Points, in no order, along strands that fork, close into loops and pass close to each other.
In the rows, 128 means zero.
Two points are linked if the straight distance between their rows is under 121. Some points are linked to none.
begup: [143 134 160  35  96 103 160 109 128 152 160 146 130 130 121 102 130 124
 121 114 144 159  91 133 168 126 136 144]
Viki: [125 171 101  57  99 102 134 141 154 173 136 155  89 174 113 101 124  82
 114 113 168 123 101 142 108 152 164 102]
zilel: [128 103 101 200 145 108 124 135 137 109  77  60 126 129 110 125 152 123
 125 167 119 113 159 115 142 137  82 116]
lofe: [129 118 148 198 123 109 117 142  98  89  80  77  90  69  84 125 112 172
 133 158 129 122 149 171 125 100  85 145]
tosu: [186 127 135  86  88 142 155 132 110 156 147 129  93 158 138  94 162 175
 168 150 154 163  89 126 170 137 108 127]
Votuf: [116 129  99  90  97 124 150 152 147 152 130 138  85 169 131  97 136 122
 134 137 162 150 121 119 142 161 131 115]
Fov: [ 96 169 159  81 103  50 118 104 155 141 103 167 100 137  89 159 105  86
  89  73 158 142 111 166 106 135 146 126]
tafe: [120 144 121 102 112 128 107 127 151 145 127 116 126  93  96  89  94  70
 121 132 115 126 107 160  95  88 177 129]
novo: [ 89 117 127  94  98  87 165  88 118 130 144 107 165  49 153 130 125 114
  91 109 137 175 118 113 151 116 148 183]
piru: [189 149 140 100 143 214 110 174 113 156 175 179 117 155 177 110 130 155
 188 126 135  65  97 123 115 143 115  81]
magug: [142 143  94 161 132 192 101 167  93 144 142 150  73 181 170 107 128 146
 149 139 126  46 154 112 126 172  85  96]
Dafos: [138  98 153 152 163 196 152 158  88 105 171 143 125 109 119 100 134 221
 179 141 135 141 124 131 100 136 120 183]
mored: [132 167 138  87 112  82 152  90 127 137 150 196 174 108 144 159 104 104
 112  57 135 145 158 105 125 138 148 114]
remeb: [133 161 155 197 116 180  65 128  69 122 108 140 109 111 123 198 113 163
 137 132 129 101 107 169 110  95 113 110]
subu: [ 99 103  80 130 133 141 190 152 137 114 139 126 116 151 172 130 132 155
 158 150 145 150 153  85 129 173 118 143]
Keto: [120  73  95 204 186 186 140 155 125 110 130  83 125 161 131  96 168 172
 149 173 109 108 156  98 126 168  92 166]
Kuror: [119 102 123 137 122  53 113 102 168 142  92  63 174  98 115 125 156  66
  76 125 129 149 130 107 149 112 131 132]
Kepo: [157  92 100 207 192 201 131 154  89 127 152  97 111 177 137  99 147 192
 153 152 115  70 171  94 112 181  80 170]
Pazi: [121 117 118 153 186 193 138 167 112 100 157 166 114 143 146 103 107 169
 162 126  96  71 173 114  93 163 115 128]
Napob: [105 128  66 155 149 106 138 149 153 116  99 128 132 110 135 124 101  86
 110 112 104  80 196 118 106 145 128  98]
Tava: [142 136 108 114 138  86 124 114 151 123 123 148 149 134 110 107  94  71
 100 106  90  87 175 125 126 116 144  95]
doput: [100 113 146 200 150 190  56 168 126 131  95 110  90 180 130 139 153 130
 125 162 125  75 116 143 130 128  88 103]
zis: [104 131 168 138 117 108 120 104 108  94 100 123 128  66 102 155 122 151
 115 126 125 167 109 159 139  83 135 147]
Kap: [107 107 152 138 134 148  83 140 164 133 108 102 117 146 100 111 148 104
 121 162 117 143  87 161 125  94 150 121]
Sibi: [124 136 130 177 128 194 116 142  75 111 142 131 134  64 113 129 107 177
 155 147 121 123 122 154  86  96 137 150]
paset: [116 101 167  89 129  68 163 116 143 106 114 149 115 178 108 129 140 131
 111 117 135 152 138 118 182 157  86 130]
talu: [143 118  90 197 153 105 110 113 152 123  82  63 181 124 121 142 157  95
 111 149 105 116 154  96 141 123 103  97]
dizi: [112 113 139  44 147  89 168 129 166 133 164 177 164 163 139 115 128  94
 112  90 131 131 138  97 147 154 152 120]
nurad: [140 114 123 196 186 146  83 113 137 117  91  88 182 170 119 171 178 114
 114 151  93 121 125 113 148 110 101 100]
madat: [148 153 174 166 105 174  72 134  73 128 111 142  82 138 115 168 123 188
 152 146 153 136  97 186 134  88 104 120]
niz: [129 127  78 134 113 187 150 140 108 140 162 107 134  98 153  99 111 138
 162 160 123 135 117 118 101 121 164 146]
kef: [ 89 147 102 160  89 160  97 169 135 160  94 118  67 129 122 122 132 120
 141 155 169 131 109 156 112 139 119 106]
Darak: [110 127 117  30 104  77 144  94 146 177 184 123 175 112 136  93 124  43
  80  84 155 136 102 115 147 137 179 183]
sada: [144 134 155  99 119 160 158 126 107 121 162 163 156 103 144 138 150 183
 164 128 137 178  94 112 123 127 138 127]
tepos: [140 129 145 125 143  72  99  94 158 120 118 129 168 121 102 143  96  61
  91  99  92 112 153 137 122  82 156 110]
fol: [158 164 155  84 108 117 167 101 108 124 151 188 159 112 148 161 124 161
 147  90 136 159 126 106 135 140 124 107]
lelol: [144 157  65  73 110 141 189 159 118 133 161 177  95 164 195 130  94 138
 169 111 149 107 157  97 107 169 143 107]
gumu: [139 165  78 139 105 186 125 159  99 149 144 152  77 148 157 110  98 130
 159 134 138  78 148 137 105 151 116 101]
pobaz: [136 154  86  46  98  83 192 102 121 148 180 171 157 116 170 134  77  92
 117  71 146 129 163  96 122 151 164 136]
bifav: [107 117 150 177 129 128 123 131 106  89  97 101 130  44  96 137 111 156
 130 144 112 134 132 160 108  90 124 148]
tuk: [169 143 144 167 105 172 117 121  61 129 131 126 109 121 122 130 148 212
 159 152 146 151 107 141 140 115  94 141]
kis: [ 94  75 131 131 140 142 154 143 157 113 127 105 139 143 114  95 164 141
 138 163 115 163 112 113 152 132 129 157]
soku: [142 132 168 203 164 130  52 117 119 101  79  84 137 127 106 221 106 122
 118 143 101  93 122 173 117  65 135 110]
nore: [143 165  84 100 121 148 135 147 134 139 149 179 121 153 157 118 107 108
 143 104 119  92 155 114 107 158 142  82]
Relal: [131  91 127 148 187 201 164 169 111 106 184 148 115 132 134  89 110 203
 178 141 118 107 159 111  84 155 127 172]
mib: [155 125 185 109 160 116 109 114 149 100 127 161 156 176 115 162 140 133
 130 113 101 139 122 129 144 103 126 100]
pabu: [149 159 179 116 126 118  69  97 145 132 122 124 132 131 102 170 106 101
 106 122 113 145  82 181 111  60 188 117]
zagan: [128  99 109 130 137 148 184 120 106 111 169 114 150  88 140 106 119 171
 154 152 110 155 143 104 120 126 142 184]
duv: [109 142  83 153  80 125 113 140 146 167  89  72 111  89 139 129 153 107
 125 154 162 154  93 137 107 139 141 117]
Raf: [119 110 129  74 135  94 138 107 164 147 165 144 184 122 130 101 131  68
  93  99 117 137 131 101 136 118 170 134]
Fug: [ 70 121 129 159 110  88 143 136 147 114  82  78 137  32 128 164 147 128
 114 119 157 170 118 137 110 126 128 135]
Narik: [213 136 188  73 123 140 111  99 117 135 161 137 165 135 118 129 145 142
 144 130 104 150  65 141 148  77 156 111]
kobif: [100 128  89 191 169 131 107 163 139  93  80 110 113 129 132 131 113 110
 120 126 100  56 195 120 114 158  89  96]
retu: [109 122 139  40  94  72 117  78 139 173 160  99 163  87 125 102 141  58
  57  90 150 157  72 139 165 123 158 198]
mepo: [105 103  75 149 141 126 198 111 111 105 150 103 164  83 178 147 105 151
 143 139 121 163 167  76 107 137 145 186]
gofus: [ 81 141 100  98  77  52 150  98 142 161 123  97 143  45 144 141 118  76
  85  93 169 153 122 123 121 136 151 164]
Papo: [149 115 167  83 127  87 170 130 118  97 126 166  90 174  98 101 115 163
 138 118 127 129 160 130 175 151  79 128]
subo: [110 144  93 175 118 201 116 138 102 134 132 121 147  79 145 140 121 140
 147 149 126 128 113 126  91 123 143 129]
Tisuk: [115  69 139 192 181 164 128 148 136 103 114  89 146 140 102 105 180 163
 143 180 104 135 128 124 139 124 105 160]
Noz: [132 164  89 154  80 188 111 150  86 164 128 116  68 118 143 107 115 155
 164 161 168 132 115 151 123 129 110 123]
tof: [152 152 177 153 140  81  69  82 137 110  87 112 143 133 107 223 101 111
 100 114 108 133 129 170 128  66 160 110]
Pari: [117 160 162 109  87  83 116 100 125 130  99 131 102  90  97 147 104 117
 102 111 142 164 100 173 128  99 142 138]
Luta: [139 140  68  66  97 105 216 124 117 133 170 160 125 145 203 150  86 130
 152 107 151 141 165  80 115 167 139 139]
mun: [ 82 135 143 127 159 142 120 136 155 101 122 180 145 121 126 147 121 116
 130 102 113 132 141 129  98 129 152 107]
zuded: [129 116 165 179 145 146  67 135 133 105  92  95 115 125  93 154 113 123
 123 160 106 106 114 180 123  73 130 117]
zutav: [ 73 149 129  89  88  25 136 119 158 152 103 128 112  87 107 144 112  63
  77  78 175 134 117 151 100 148 142 148]
fuz: [114 101 120 160 225 176 130 153 138  80 136 152 149 174 141 115 153 157
 149 126  84  88 166  92 124 168  99 120]
revu: [171 101 129 146 152 166 137 138 120 123 144 134 125 172 130 101 157 170
 159 153 109 117 136 110 148 147  95 123]
Kone: [119 134 136 101 128  57 104  79 164 160 140 133 185 103 115 126 126  45
  67  75 129 132 134 120 120 107 173 142]
Vaf: [143 111  86 149 118  95 135 100 149 139 118  84 171 113 129 107 139  85
 105 147 107 131 146  97 146 119 136 123]
tutem: [143 124  93 208 154 218 110 145  61 139 152 112 105 166 176 124 140 165
 144 154 121  49 159  80 112 180  73 129]
ginup: [123 114  96 212 147 135 111 163 119 113  80  72  84 133 114 108 124 135
 129 168 125  72 176 135 123 149  66 119]
Repug: [122 108 144 183 179 177  64 145 146 117 102 113 134 194 126 154 164 118
 120 149  96  95 115 130 140 119 112  93]
fubur: [139 175 119 123 125 145  82 145 132 132 114 187  91 187 137 152 118 110
 131  95 127  84 131 139 110 153 125  59]
mitov: [191 117 181  46 116 116 166 128 131 135 170 158 118 159 124  90 141 160
 163 125 134 140  99 127 168 126 114 124]
datoz: [165 135 194  75 129 122  92  88 143 134 146 121 152 129  98 138 124 108
 109 124  99 154  68 167 144  53 182 136]
felar: [154 115 173 101 138 187 158 150  94 129 173 152 124 103 133 100 148 213
 186 143 148 159  84 136 126 113 134 153]
Zos: [122 106 153  91 103  51 112  78 154 153 128  80 168 102 112 121 160  69
  53 111 127 160  95 126 182 110 138 175]
Guso: [ 80 124  87 147 101 105 136 132 164 147 100  78 149  75 156 141 155 102
 111 139 158 173 108 104 104 137 156 136]
zez: [130 128 111  59 131  73 162 129 148 123 143 180 123 161 121  95  97  87
 102  90 116  93 168 117 138 150 141 105]
Dar: [115  96 145  85 105 124 163 118 129 131 146 109 124 116 119  88 149 140
 128 151 126 170  95 131 163 117 138 161]
reb: [122 173 124 118  96  99 110 136 138 134  94 167  79 170 115 152 122 114
 117 104 152 127 130 147 123 158 112  78]
zab: [ 84 133 108 134 119 112 169 102 124 118 132 139 178  57 155 158 113 129
 124 103 133 165 153  95 114 135 144 148]
Kovil: [140 116 198 101 141  70 123  90 144  97 107 134 128 176  99 165 137 126
 103 120 109 157 123 137 177 110 106 127]
rufu: [181 144 122 134  91 186 130 147  80 159 154 128  80 152 143  88 140 198
 184 167 161 137 114 137 148 129  93 134]
didus: [ 85 113 121 117 119  93 129 143 182 137  90 123 105 173 113 122 165  97
 102 139 153 156 107 122 140 154 128 113]
pul: [164 126 177 102 145 121 132 133 130  97 136 171 102 173 101 112 109 148
 142 123 101 113 145 146 143 116 111 108]
sim: [126 146 116 150 114  96 102 122 151 130  85 126 121 149 116 150 137 102
 106 126 131 125 136 130 131 142 118  94]

A fork is a point with three links, a tip a point with one. Leave the first point through the second and follow the links. Name the first fork or tip that comes.
subo / niz: bifav
mitov / begup: gumu
fuz / Pazi: nore
magug / tutem: rufu
mored / fol: fuz

A piece is all that can be reached along the links. How many separate loops has the piece of each point below (a circle has one, a figure eight two, a Y none), and how many tips (points with one link)?
duv: loops 1, tips 4
Napob: loops 2, tips 1
Kovil: loops 1, tips 0
niz: loops 1, tips 1
Narik: loops 0, tips 2

Name the points in between on the shortest way along the links from the first point to the second, in order.
retu / doput: Zos, Kuror, Vaf, talu, nurad, Repug
Noz / Relal: gumu, nore, lelol, Luta, pobaz, mored, fol, sada, felar, Dafos
fubur / remeb: nore, gumu, Noz, rufu, tuk, madat
Votuf / Tisuk: didus, sim, reb, fubur, nore, gumu, magug, tutem, Kepo, Keto
